Each row is a point on a landscape with many valleys, with its height.
A ball rolls from a point to the lowest of its 2 nearest points, and stops where none of them is lower. Distance is the straight distance between rows; heights are no part of it.
tiru height 72.1:   2  27  -2 -16 -57 -34  44  40 -19  20 -40 -26 -19  -4 -11   1  -8 -44 -40  27  29   1 -46 -47   8   6 -12 -26
nekot height 22.6:   6  44 -25  42  45  24 -20 -40 -16  36 -46  41  22   1  -6   4 -14  14  16 -47   1   7  -7 -30  -5 -16  -4  24
Segu height 36.9: -18  19 -18 -16   3   2 -58 -16   7 -16   7  41   3   9 -16   0 -45  29   4  26 -31  15  46 -10  -4   3   7  23
sop height 31.9:  -5  36 -50  20  -2  -1 -15 -40 -20  20  14  17  22  -7 -33  10   3 -26  26 -43  23 -10 -13   0 -34  -7  -9 -35
Zasuv height 31.8:  37  -8 -39 -35 -22 -20   4 -14   6   1   6  -5  14 -25  -2 -21 -13 -46  26 -39  37  17   6  18 -36 -21 -14 -22
kera height 19.7: -15  24 -13  -1 -24   8  -4 -33  -3 -14 -22   3  -8 -19  -5  25  -6  -4  14  26 -27  25 -20   4 -15 -39 -27 -16
dap height 49.1: -37   0  15  20  38  25  -7  21  -8   2   0  12  -7  11 -19 -15 -44  34 -36 -20 -19 -18  -5  -5  42 -24  -1  20
zibim height 28.5:  20  46 -17  24  20   1 -22 -66   9  22 -23  -3  23 -27 -27  29   6 -32  41 -62  34  -9 -23 -29 -18  -9 -16 -11
Gabu height 64.2: -16 -26  -4  -1  -1   2  38  26   3 -27  36 -25   9 -19 -35   2 -33  -9  -2  20  32   5   6   1  12 -16 -25 -20
zufif height 56.0: -24  11  28  -8  10  17 -17   5   3 -41  19  16 -31  37  21  22  52  20 -15  11  -1 -21 -29  74  32  14  15   4
pobup height 35.9:   1  34 -59  -7   0  -3 -31 -19 -32 -10   1  21   0 -12  -8 -10 -16 -10  15 -37  13   8 -24   4 -41 -29 -30 -22
Dol height 74.9: -14   0 -14 -11 -40   5  -6  15 -20   3 -24 -11  -5  -2  -1  20   4 -34 -35  21 -15 -33 -37 -42 -43 -15 -53 -22
sali height 42.3:  21 -12  -2  37  45  60 -63  -5  -2  11 -40   0  -7  12  -5  -4 -24  15  -8 -25 -18  21  12  -5  27  -3   1  29
fel height 36.0:   5 -22  10  34  24   6 -33   7   4   1  31 -14  -3 -12   4  14  20  33  19 -39  29  34  21  36   8  25  34  22
lep height 28.6:  10 -25  10   4  16  -1 -26   5  -5 -11  38 -17  -2 -10  19  -3  14  41  11   8  -4  43  52   7  -2  35  48   7
pona height 64.6:  -9  -3   6  -7 -44 -45  44   3 -15  15  -3   7  -8  -6 -34  26 -24 -15   8  44   2  13 -23 -12  18  10 -22 -24
vimok height 26.4:   5  19  30  22  -4 -82  12  -6 -21  41 -38 -29  23  12 -29   2 -36 -25   0 -23  15 -37 -23 -72 -16   9 -30   3
Dure height 37.7:   5  10 -63 -36 -42 -21 -15   0 -11  -7  21  15  18   8  -7 -18 -18 -27  13 -13  20  -2  -3   8 -62 -18 -27 -24
godad height 54.2: -17  17  12  12  22   6   6 -10 -39  -8 -40  12 -25 -27   7  -9  -4  -1 -28 -12 -11 -26 -56   4 -19 -24 -45 -21
fov height 58.5: -14  13  13  33 -11 -44  13 -12 -56  15 -44   2 -10 -33 -15  -3 -19 -12 -20  -8   9  -9 -55 -20 -27  -5 -52 -47
nus height 33.6: -29 -28 -24   7 -27  46  10  13  -5 -26  40 -11  26   0  17  26  37  -3   3  36   8 -14   1  11 -25  -5  -6 -26
nin height 30.0:  -5   9  14  74  28  50  11 -13  24 -35  32   8  25  -2  -9   6 -11  34  16 -12  -2  47  45  12  33  10  22  21
fazi height 26.1:  16  38  -5  52  50   9 -36 -69   7  44 -23   6  18 -28 -22  26 -14   6  23 -54  19  -9 -18 -19  13   5   1  -4
Zopip height 79.7:  23 -34  -9 -19 -36 -16  29  50  -4   3   0 -34  12   7  20  -9  -8 -16 -13  48  10 -13 -60  -3 -12  -4   7 -40
kulu height 52.9: -12   3  24  -8  17  10  -4 -15  -3 -22  11  34 -42  15  17  10   4  21  -2 -11 -18 -10  22  56  38   6  -8  28
fus height 28.1: -18  11  -5 -16  -2  11  40 -12  40 -36  30  21   0 -16  67 -17  29  32  33  24   4  29  53  20 -14  -2  17   6
Kena height 44.0:  19 -28 -14  10  27  -5 -37   8 -18  24 -30  10 -23  25   1  -7  -1  -2 -17 -61 -15 -22  33  15  13  23   9  28
ziza height 52.5: -20 -14  21  14  12   9  18  -6  10  -4  17   1 -11   9   0  21  55  15  10 -19   8 -13 -29  48   3   3  12 -11
bek height 35.3: -10   0  43  62  30  54 -14 -26  23  -1  27 -12  21 -14 -22  27  10  14  18 -11  20  23  17  19  55  -3  15  15
sev height 58.2:  -9 -32   2 -17 -85   0  13  28  16 -36   7  -6   7 -12  34  16   6  -2 -18  84 -14  -8 -34  36  -9  18   6 -41
Vasof height 45.4: -25   2   0  50  47  18 -23   5  -8  29 -12  16  -3  17 -23  12 -20  42 -12 -40  23 -13 -32  13  42   2  -9  20
dar height 25.5:  39 -13 -19 -18  -1 -20  14  -7  22   8  25 -19  28  -7  -8   3   0 -16  31 -19  35  21  11 -14 -13   2   8  -6
dilen height 17.7:  12 -37  15   1   9  -6 -21  12  11  34  14 -43  13   3  -6  18  33  11   4  13  -1  36  39 -23 -15  29  40  28
Soki height 76.0: -19  20   0 -27 -59  -3  24  58 -12  -6 -33 -31 -17  13  -7   3  14 -46 -56  48   5 -19 -42 -38   2  20   5 -33
Vefiz height 32.1:  32   5  -9  11  12 -67  31 -18 -24  14 -33  -4  25  18 -13 -17 -48 -29  21 -42   9 -23 -17 -42 -16  -6 -27 -28
lobef height 18.3:  32  -9 -22  17  27  -9 -20 -15  26  39   7 -21  33  -1 -27 -17 -15 -17   9 -52  26   3  29 -33  -3   0  17  15
duzem height 50.2:  -6  18   7  16  37   1 -36   8 -23   8 -30 -17 -13 -14  -8 -22   1  11 -31 -28   7 -28 -54  -3  -6 -12 -17 -12
zeza height 77.4: -44  21  19 -22  -8  45  12  24  10 -42  -1 -13 -21   6  -1 -12  24  -6 -38  41 -24 -44 -28   5  26  -2   4 -13
Vivem height 42.7: -30 -24 -15 -15 -44   8  18  24  -2   7  16   7  10  21  27  25  49  -3  -9  19  -2 -39 -21   7 -44   5  10 -15
sib height 37.1:  44  15 -14  -5  13  12 -59 -13   7  15 -11  -2   9  -7 -16  -5  16  -3  26 -22  -7  33  28  19 -15   5  35  16
Liki height 69.1: -25 -15   7  10 -11  32  12   5   8  -2  11 -34  10 -11 -40  11   7 -15  -3  14   9 -16 -35  -6  11 -30 -18 -25
bazo height 10.7: -26 -18  39 -10  10  20  47  -9  24 -43  28  19 -10  -6  50   1  44  26  11  28  -4  -3  28  39  23  12   7  20
kap height 39.3:   8  -9  -1 -28  -3 -16  20   0  10 -34  37   6  -2 -14  51 -39  -2  28  26   6  29  20  33  31 -12  13  17   9
tozuv height 61.5:   0  -9   0  21 -10 -38  34 -11 -16  20 -20  -2  -5 -30 -32  27 -22 -29   6   2  18 -16 -35 -19   3   0 -39 -46
biveb height 13.2: -42 -31  36 -12 -10   7  67   9   9 -12  52  16  -1  -5  32 -16  27  20   4  30   5 -17  13   0  15   7   2   4
pim height 40.9:  45  17 -31 -10   8  10 -39  12   6 -16  12   5   9 -22   9 -29   6   1  15 -21  19  56  74  14 -27  36  38  29
gud height 31.7: -25  -9  -8  22 -37  21  18 -12  17 -45  24  -2  -9 -18   8  22   0  10  -3  22  -5  33 -15  35  -2 -43 -21  -3
kodev height 22.2: -20   9 -30 -25  10  38 -10 -10  15 -13  32  12  29   3  -2  -9  18  -2  20  33  -1  -3   3  -4 -25 -15  -2  -5
Togu height 48.1:  17 -16  -3 -58   9 -39 -22  26   3 -26  43 -11 -13 -12  31 -36 -20  10   4  16  19  17  44  15 -11  32  11   2
Nos height 30.6:  -8  18  -8 -28  12   0 -31 -14   7  -4  13  11   5  22 -11  -9  -1  17   9  13 -20 -12  24  -7 -19 -14   9  12
Pup height 47.4:  13 -15  16 -16  -3   2 -11  -1   2  -5 -43   1 -38  -6   8 -14 -24  13 -41  -3 -33  -3  20   9  31   0  -9  30
siti height 46.3:  17   6   4  -9  34  -9 -43  12 -15  22 -35 -21 -23  17  -9 -18  -9   2 -39 -51 -15 -22 -13 -14  -5  -9  -1  37
mur height 39.9:  30   2  11   0  26  32 -64  -2   4   2 -24 -28  -9   5  -2   7   4   8  -1   4 -34  26  24  11   8  -1  34  17
Buzo height 8.6:  10  46 -18   9  -8   1 -15 -22  -8 -14 -42  23   8 -40 -16 -10 -52   1  25   6 -11  34   5  -2 -10 -29 -21 -10
Vas height 64.7:   4 -16  -2 -22  16   2 -27 -27   7  16 -25  68  -5  50  53   6   5  23   0   2 -40 -21  36  11  19  25  29  46
zoz height 79.3:  22   4 -13 -25 -34 -35  31 -31  -7  11 -39   2  12   8  14   7  -2 -40  29  -1  -3 -14 -15 -24 -46 -29 -30 -15
lafo height 42.1:  25 -47  -4  21  26 -11  -1   9  -4  25   0  -9 -15  17  -1  -1  -2   5  -1 -23 -24 -20  35   5  15  46  42  17
fol height 56.9: -28  -2  12   2  18  22  -1  -6   1 -11  35  -2   8  26  18  28  67  26  33  27 -18  -7   0  24  -5  14  33 -12
gol height 8.3:  16 -29  25  -7   9 -30 -11  25  18  49   5 -36  12  14 -15  17   6  -6 -18  -8  19   6  24 -43   5  15  23  35
nid height 48.6: -14  -9  11 -24 -24  -1  17  -6  12   5   7  24 -24  29  27  15  40   9   1 -17  -3 -39 -19  17 -13  -5  18   9
kipor height 60.9: -31  -1   8  -4  53  17 -11   0  -6  14  34  41  22  35  36   2  43  37  26  -5  -9  -6  33   4  -6  28  32  14
Ribep height 9.6:   1  34 -28   4  17  40  21  -5  -2 -10  26   8  40 -12 -14 -38   4   9  18  -5  10  15  16   0 -11 -17  24   4
kudup height 18.6:   6  -7  18   6  -1 -46  15   2   7  53  -9 -45   8  10 -32  19  -8 -19 -14 -15  11 -27 -13 -59   9  13  -1   3
tetu height 69.8: -18  -4  30   9 -29 -23  30   7  -6 -40  -1  -5 -29  -7 -31  -5   0   3  -4  36 -33   7  -9  35  29   0   8 -32
gege height 43.8:   0  10   4  50  52  50 -59 -29  -5   9 -24  13   1   1  -6  29 -16   4  -2 -43  20  16 -24  22  45  -1  -8  35
rad height 43.0: -24  -7  19  28 -59  29  38  -1  27 -56  24   2 -18 -10  23  10  28  -1 -26  50 -13  -2 -32  37  19 -17  -2   4
pozen height 17.1:  29  44 -36  23  27  18 -20 -27   4  10 -37  23  11 -15 -18 -17 -34  -4  10 -23 -10  30  36 -28  -4 -17  -8  14
mogiz height 56.8:   7 -14  -5 -57  -9 -34  -4  41  -4 -16  59 -21  -4   6  24 -13  14  -2   8  27  23  -4  23 -11 -32  39 -10  -6
doras height 63.1:  -6  15 -11 -13  19   8  -5 -19  20   2  25  65  19  28  51 -11  19  39  28   8 -14  -4  37  15  15   7  35  28
buf height 68.3:  40  -1  13 -24 -53 -56  34  31 -14   9 -25 -10 -21  10  -6  14 -28 -24 -19  36  13  16 -38 -31  18  13 -20 -37
barit height 65.5:  -2  -6  27 -50 -12 -17  11  56   7   4  30 -25  -9  17  -1 -14  12   3 -17  22  13  -8   5 -10  -6  26  31   5
dutid height 52.3:  -6 -23   5  14 -79  25  63  29   3 -22 -16 -19  -8  -5  43   5  20 -16 -37  48  -9 -24 -44  20   3  -8   0 -20
datif height 71.8: -22   3  16 -25 -18  -1  15  53   1 -15  12 -36 -22  14  -4 -19  25 -18 -38  37   2 -34 -19   5  -6  17  22 -17
Zaru height 77.7:  15  23   0  -2   1 -37  30 -56 -11  11 -56  39  -2  -7  13 -14  -5 -12  37  -8 -24  -1 -10 -12 -17 -30 -31 -19
vego height 21.8:   1  25 -11  39  30  41  -8  -6   3 -27  21   6  12 -25 -31 -12 -26  22  16  -6   6  44  21  29  16 -27  14   7
motuk height 50.6:  -3  15  40 -17  13  21 -25 -12  22 -38 -25  29 -41   3  35   1 -11  17 -25  11 -46 -14  -3  48  46  -8  -2  29
zigif height 39.5:  22 -14  -6   6  32  37 -41   6  18   2  35  -3  -4 -20  24 -16  32  -5  24 -51  40  40  64  19  -6  46  20  34
zusa height 43.7:   8 -27   3 -27  -8 -15 -29  19  10   1  -9  -5 -25  -8  -1  -1 -35   3 -33  12 -15  39  57   0  22  10  -4  47
lada height 39.4:  23 -35  15   7  19 -18  32  -7 -13  45 -13   7   2  10 -18  -9 -25   0  -3 -33 -33 -15  42 -26  25  22  10   6
vufod height 56.3: -32  -9  -6  -8  22  24  -5  32  -1 -24  46 -17   9   3 -22 -30 -31  28 -15   5   1  -1   7   5  15 -29  -9   5
rati height 71.9:  -6 -21 -18  -1 -28  34   8   0   3  15  -3  -5  13  -6   1  17   9 -49  -3  13 -13 -22 -21 -31 -17 -34 -37 -33
totan height 73.8: -24  13  35   1 -25   1  54  -2   9  -3 -36  -1 -21 -20 -13   9  12   0 -25  23 -33   0 -20   6  36 -15  -5   9
Tukub height 76.5:  21 -28 -17 -21 -19 -43   3  53  -6  18  24 -36  10   6 -11  -5   8 -27 -10  14  29 -12 -34 -21 -32   5 -15 -28
puda height 36.1:  28 -11   1   0  13 -41  26  -6 -16  24 -23   4  11  10  -3 -24 -46 -11  14 -23 -11  -4  13 -28   3  -7  -5   4
batu height 76.1: -19  19  28  12  -2  -6  39 -37   7  29 -51  20 -12   0  -2   6  18  -3  11   7 -42  -1 -30 -21   8 -19 -15  14
kuve height 72.3:  40   5   9 -42 -16 -65   4  34 -15   7   9 -20   6  36 -29  -1 -24 -26  -4  27  22  11 -11 -35  -1   9 -24 -13

Where does a ball stop that starts at each point below?
doras | Ribep
Zaru | gol
duzem | gol
Tukub | gol
rati | sib
pobup | Buzo
tiru | gol
sev | Buzo
